Each row is a point on a landscape with many valleys, with its height.
A ball rolls from a point to the lowest of its 2 nearest points, and stops where none of them is lower. Distance is the straight distance between rows; heights are no part of it.
Keni (h 39.4): [-13  -2  11  -7 -31 -14  19  13  13   8  29 -20  39  -2   1  38  20  -5
   9   7 -14 -21]
sutos (h 28.1): [ 14   3  17  -8  22 -20 -11 -17  14 -24  19  20 -24 -19 -54  -8 -22  -6
   0  -7  13   4]
tizu (h 23.2): [ -2   5   1 -13 -11 -13   9  17  -1  -4  -3  -1   2  -3  -2 -10   3  34
  -9  12 -25  -8]
Samu (h 81.5): [ 26  27  21   5  17 -28  -5 -16   2   3  -5  26 -11 -11 -40  25 -29 -18
  31  22  31   6]
roru (h 32.0): [ -7  -3  22 -22 -28   2   2  -3  18 -21  19  10   0  20  -1  22  14 -25
  -6 -29 -15   3]
Pigi (h 58.9): [-15   8   4  -7  32  13 -58 -11   1  13   1 -23 -39  -5  -3   1   5  -5
  -5  -5   6  30]
gekez (h 22.9): [  4 -17 -17   3  -6   3 -10 -29  10  15  22 -20  27 -15  20  37  -5 -29
  10  12  42   7]
sesak (h 33.2): [ -6  13 -21 -11  -7   6  24  -6  13  20  -2 -35  19  -2  48 -15   5  -4
   9   7  -5  16]
Vome (h 84.2): [ 23 -11  17  24 -14   7 -22   2 -11 -17  -9  55  21  -1 -16  29 -15 -11
   9 -30  30  15]
gunu (h 48.2): [  2  20   2 -35 -17 -14   0 -21  24   2   3   1  -2   3  15  10 -11   3
  -4   6  -3  31]
Mumiv (h 39.8): [-21  30  -5  -8  11   6  33  22   3  20 -61  12 -26   7   0  -5  -4   0
  41   1  24  11]
gobe (h 11.3): [  1   4  12 -23  -7 -29  17   5  24   2   2 -20  17  33  31 -11  29   0
 -10  25 -35 -23]
mekun (h 20.4): [ 44  -2   3  18   5 -16  11 -44  16  -3  25  -3   0  -5 -12  -6 -29 -30
   5  15  25  -8]
Kigi (h 55.8): [ -8   5   5 -27  21  -4 -33 -11  11   0  16 -19 -26  -6  -3  -5  10   1
 -10  -6 -11  15]
zovom (h 19.2): [  8 -24 -11  -1   9 -15  27 -11   4 -23  17   4 -11  -9 -19 -35  12  11
 -33   2 -22 -45]
nefas (h 27.8): [-22 -18   7  -7  -1 -31   3   9  14  -1 -17  -3 -19   9 -15  -8  13  26
 -14  13 -25 -32]
vinu (h 86.2): [  9 -13   5  24 -17  12 -24  -8  -6  -8 -17  43   4   7   7  11 -17  -3
   0  -1  30  21]
Futez (h 38.5): [ -5 -14   9  10   7  -1 -13  25  -2 -16  19 -15  12  -8 -40  19  26   0
   8 -20 -16 -35]
fipat (h 53.1): [-22  29   6  -7 -10  -1  23   0   3  16 -60  33 -15   4   7  14 -11 -12
  41  -4  29  14]
getu (h 71.2): [-10  -4  22  10 -12 -30 -18 -46  20   0 -20  54 -19  -4   6  15 -22 -14
  10  13  50  26]
muz (h 49.6): [ 21  15  17   0  -5  -8  10  -4  -3 -33 -20  60 -10   7 -37  -6 -34   1
  -3  -6  16   5]
vobap (h 13.6): [  1  25 -28   7  11  17  21  21 -21  17 -28  -8  -4  -7  -6 -24 -21  24
   8  13   1   3]
Nizo (h 82.3): [ 30  -4  13  22   6 -26 -16  -8   5   4  -7  29  10  -9 -40  35 -20  -9
  25   9  25 -17]
gupug (h 9.4): [ -8   8 -24  14 -19  16  25  22 -22  24 -12  -6  17 -13   6  -5 -14  14
  16   7  -5   2]
Sif (h 80.3): [  1  19  13  16  24 -32  -5 -21   5  24 -17   6 -29  -8 -37  14 -24 -16
  29  31  36  -3]
lizes (h 42.0): [ 18  -8 -10   4  16 -21 -15   3 -14  -9  40 -17  23 -43 -21  -9   8  30
  -6   5 -12 -24]
mas (h 80.7): [  3 -11  -7  25  -9  25  13 -29  -4   4  -6  15 -13   2  10 -12 -12 -41
  10   1  34  14]
sarav (h 10.1): [ 19  22 -18  -5  29   4  29  12  -8  14  -9 -35  18  12  53 -35  11  13
  -6  25 -27  -8]
Tove (h 23.3): [-11   7  28 -35 -18 -39 -17   4  38  -9  11   0  27  29  11  25  25   4
  -5  -2 -24   0]
vegel (h 15.9): [ 29  -2 -10  14  28  31   6  28 -43  -8 -10  -9  10  19  29 -34  16  12
 -29  -1 -30 -12]
kiro (h 40.4): [-36 -24 -18  12  -4  14 -24  -4   1  14   9 -11 -14 -23   1  26   7  -5
   8   0  19   7]
rin (h 20.1): [ 29  -5 -16  23  18  32  -2   8 -28 -12 -15   9  -3  11  17 -37 -16  14
 -26   1  -5   2]
zepi (h 25.1): [-13   9 -16   6 -13  27  57  36  -2  24 -21 -22  46  15  57 -17  11   3
  22  -1 -11   5]
san (h 65.5): [-13   4  23 -13 -31 -22   7 -28  14  -2 -23  54 -11   3   2  20 -24 -18
   7  -5  33  16]
Sumaf (h 16.0): [ -7 -35 -14  16   0   2  29 -18   4   3   6 -17 -18  -6   6 -35   7  -3
 -15   8 -16 -47]
Sesi (h 64.9): [-26 -16   0   3  14 -10 -16 -24  12   8  18 -15 -45 -26 -26 -19  -9   3
  -4   8   4  -6]
sadop (h 76.0): [ -9  -7  17   7  -3 -39 -27 -39  31  13 -17  19 -19 -10  -6   4 -22   0
   7  36  52  15]
tevaz (h 20.2): [ 17  25  13  10   4 -14   9  32 -12  17 -13 -15  35  14 -17  38   3   0
  29  11 -15 -11]
ker (h 17.9): [-13 -33  22   5  -6 -16 -21   2  20 -30  18   2  16  26 -12  16  39  -6
 -12 -33 -13 -31]
dib (h 38.8): [ 18  32  24 -32  16   3 -13  25  -5 -25 -25  32 -21  32 -22  -1 -12   3
 -19 -17  -9  13]
kalu (h 33.1): [  4  14  16  -6  19   0 -23   3  -9  -7  14  13 -23 -27 -52  14 -13  -3
  12  -8  12  15]
gove (h 37.5): [-18   4  15 -26 -47 -14  18   0  15  -8  21   6  28   2   1  39   9 -14
  13 -14 -15 -10]
Kot (h 19.7): [-31  -3 -28  13 -30  34 -11  27 -22  20 -15   7   1 -21   8  26 -10  12
  13  -2  33  24]
vufo (h 21.8): [  4 -36   4   0   5  -9   4  -8  10 -37  16  12  -3  12   2 -38  18   6
 -40  -9 -25 -30]
kunik (h 15.6): [ -9  -1  29 -15 -15 -34  -1  12  30 -10  14 -15  31  40  20   2  43   9
 -16   9 -32 -20]
zez (h 17.7): [ -5 -15 -10 -17 -28  -2   9 -15   7  13  23  -9  26 -22   1  41  -2 -18
  21   6  23   3]
Pebuz (h 22.7): [ 20  34  15 -10  11  -3  -8  35 -18  18 -30  -7   6  27 -16  34   1   2
  19  -2 -18  11]
nuku (h 70.3): [-36   3  -2 -13   2   5   3 -20  10   6   0  -1 -57 -24 -26 -17 -13  -4
   7   5  10   4]
foza (h 6.8): [  3  11  -4 -18  15  -9  31   1   8   7  -2 -37  17  31  59 -34  31   4
 -13  27 -29 -12]
lam (h 48.3): [  5  -1  11 -23   9 -17 -26  -9  19 -17  36 -16   6 -12   3  -8  17  10
 -20 -14 -22   7]
gesu (h 37.4): [ 10   1   0  13  16   6 -20  11 -15   0  21 -13   1 -12 -37  17  -4  -3
   2  -9   1  -8]
fon (h 76.1): [-21   9  -9  12  -3  20   5 -21   0   9   0   8 -35 -17 -11  -6 -15 -14
  18   9  29  15]
Pez (h 78.6): [ -1  -6   3  21  15 -45 -14 -31  27  16 -13   6 -23  -3 -22  -4 -19  -5
  12  40  33 -12]
Nuvan (h 20.5): [ 22  -5  -3   9 -16  -3   6  27 -16  -6  -3  12  39   2   5  -6   0  24
 -11   8 -23 -11]
fenu (h 20.7): [-11  14 -20  -3   2  45  54  27 -13   7 -20 -22   9  12  43 -22   0 -10
  17 -19  -8  13]
fad (h 44.2): [ 12  -9  -6  -5  23 -12 -29  -5  -3 -19  48 -17   6 -33 -13 -20  21  19
 -18 -20 -16  -7]
ralo (h 12.5): [ -7   9   5 -14 -21 -16   1   2   3  15   0   5  12 -17 -15  47 -11  -1
  29  13  21   2]
Tamu (h 30.8): [ 29  13   9   0   8  11   7   4  -2  -7 -10  -4  14  34  17   7   3 -19
  -3  -7 -18   1]
lev (h 15.2): [ -6  10 -16 -20  -9  45  56  12 -25   3  10 -20   4   7  38 -28   0 -11
  -7 -19 -10   2]
merub (h 10.4): [ -3   1 -21  -5   3  32  50   5 -21   7  27 -29 -10 -12  26 -32   9 -10
  -9  -4 -31 -16]
Zumuv (h 83.0): [ 32  -7  19  21  15  -2 -27  -1  -6 -17   7  28  20  -4 -41  20 -16 -14
  14 -25  29   1]
Mon (h 74.4): [ 13   3 -23   9  27  16   0  -9 -22   5  15 -20 -31 -24   8 -41  -4   7
 -15   5  -9  -5]
lonog (h 41.2): [  5  -5   0   0  -8 -14   2  25 -12  -3  37 -21  38 -28 -19   5  21  25
  -8   5 -30 -21]
riz (h 22.6): [ 17   3   3  -8  -5  -2  -8   3   4   4  16 -18  39  16  50   4  20   9
 -16  10 -22  14]
Nuva (h 55.2): [-17   4 -10 -30 -34   9  -4 -20  15   3   0  13  -2  -4  22   7  -8   0
 -12  -2  13  42]
Zimog (h 28.6): [ -6   4 -19  11 -17  15  28   7  11  20 -30 -22  37  15  53   2   8  -7
  16   6   4  12]
Vitu (h 23.6): [ -1 -35   6  11  -7 -18 -28  -3  15 -32   9  20  16  11  -2 -10  13  13
 -26 -26 -13 -14]
Nekiv (h 13.1): [ -4  11 -17   4 -29  30   4  31 -26   9  -6   3  26 -10   9  17 -13   7
  18 -13   4  20]
mib (h 45.6): [ 34  22  26 -16  24  -2   1   9 -10 -37 -15  47 -26  19 -44 -16 -28   3
 -15 -15   6  14]
tigo (h 27.3): [ 22  10  13   4   4  -3 -23  17   3  -2   5 -22  31  39  22  22  24  -9
  -2  -1 -18   8]
lop (h 47.3): [-20   3  -6  10  30  24 -37  -3  -9  19 -10 -38 -37  10  14   2  15  -8
   6  -8  -2  19]
mor (h 28.2): [ 11   2  -5  10  18  34  -9  16 -21  -4 -30  16 -23  25   4 -22  -2   5
 -17  -7  -5   3]
sef (h 29.4): [  6  37  20 -20  17  -6 -14  17  -6   0 -23   7 -16  26 -14  10  -9  12
   9  -4 -13  26]
fisep (h 64.5): [-11  -8  -2 -26 -12   6 -18   7 -13 -24  18  14   2  -8   9 -21   4  34
 -38 -20 -19  25]
Foroz (h 24.0): [ 29   3  12  13  15  -6   0 -32   5 -14  19  22 -21 -13 -37 -12 -26 -26
  -1   3  24  -4]
fumu (h 36.0): [-23 -26   7   2  -7 -15 -12   9  10 -21  22  10   2 -13 -50   4  20  14
  -5 -18 -11 -26]
vizu (h 38.1): [ -5   2 -12  21  23  38 -19  14 -18   9 -16 -17 -27  14  13 -13  12  -7
  -8 -10  -8   7]
tozu (h 17.2): [  7  20  14  -4  -3 -25   0   7  -1  17  -6  -8  10  11 -18  57   2 -18
  31   3  10  -8]
zesag (h 19.0): [ 25 -14  -2   5  -7  12   7   9 -19  -7  11   3  37   8  36 -20   1  17
 -23   7 -23  -2]
sapa (h 61.1): [-29  -6   0 -25 -33  11 -16  -4  11 -13  20  11  -2 -14  21   5  -1  15
 -26 -16  -5  32]
zipug (h 24.5): [-19  32 -17  -2   7  13  14  23 -12  22 -52   1 -24   7 -13 -15 -15  26
  25   6  16  12]
Mogu (h 31.9): [-30 -25  17 -12  -6 -26   4  14  25 -17  -9  12 -16  11 -36   7  24  13
  -8 -14 -25 -38]
papu (h 24.9): [-19 -23  11  -3 -14   5 -15  11   7 -14  -2   6  -4  20  -7  25  18 -11
  -4 -29 -13  -5]
Dum (h 61.0): [-16  19  10 -15 -29 -19  32 -13   6   6 -32  44  -5   8  13  22 -27  -4
  28   3  27  16]
Vepas (h 12.8): [ 20   6 -12  14  29  19  17  19 -29  10  -9 -46  15  12  35 -27  18   4
 -12   5 -25  -7]
Zupi (h 66.9): [ -2 -20  -7 -12  -3  17 -22 -14  -9 -24  11  27 -12   0  33 -39  -4  31
 -47 -19  -9  19]
mopa (h 30.2): [-50 -10 -19   4 -14  27 -36  15 -13  25 -10 -12 -14 -22   3  27   6  10
   9  -3  19  25]
livaz (h 72.5): [  5  -8 -26  32  21  20   7 -17  -9  17   6 -34 -18 -15   6 -22   4 -15
   3  13   6 -19]
dar (h 40.5): [-17   0  -5  -9 -28 -14  23  19   2  16  27 -25  26 -20 -11  18  18  18
   5  17 -27 -29]
mizop (h 40.3): [ -2  22  -2 -30   6   0  24 -19  16   7  -3 -19 -13   9  27 -18   4  -6
  -6   5 -10  16]
Sodi (h 13.2): [ -7 -17 -28  13  -4  21  56   3  -8  -2   4 -21  -4   5  19 -35   4 -10
  -9   3 -23 -35]
bitu (h 84.0): [ 12 -27 -13  40   2   4 -12 -30   2   1 -16  27 -10   4   6  -7 -15 -19
  -4  11  32   5]
Dofa (h 22.8): [ 31 -18  -5  16   0   5  -2 -26   2   6  29 -21  18 -16   2  12 -21 -34
  12   6  21  -9]
gepel (h 70.7): [  3 -29 -23  42  17  17 -22 -12 -15   8   4 -14  -6 -26 -10  -5  -3   9
  -8   8  12 -12]
Kotu (h 68.5): [ -1 -24  -7  19  24  -1 -30 -20  -6  -3  20  -7 -21 -35 -28 -20  -2   9
 -11   1   9  -5]

Where does a ball stop that starts at each point below?
vinu => Sesi
Vome => gupug
sadop => gupug
lop => foza
lam => ker
Zupi => merub
dib => ralo
Futez => zesag
fisep => merub
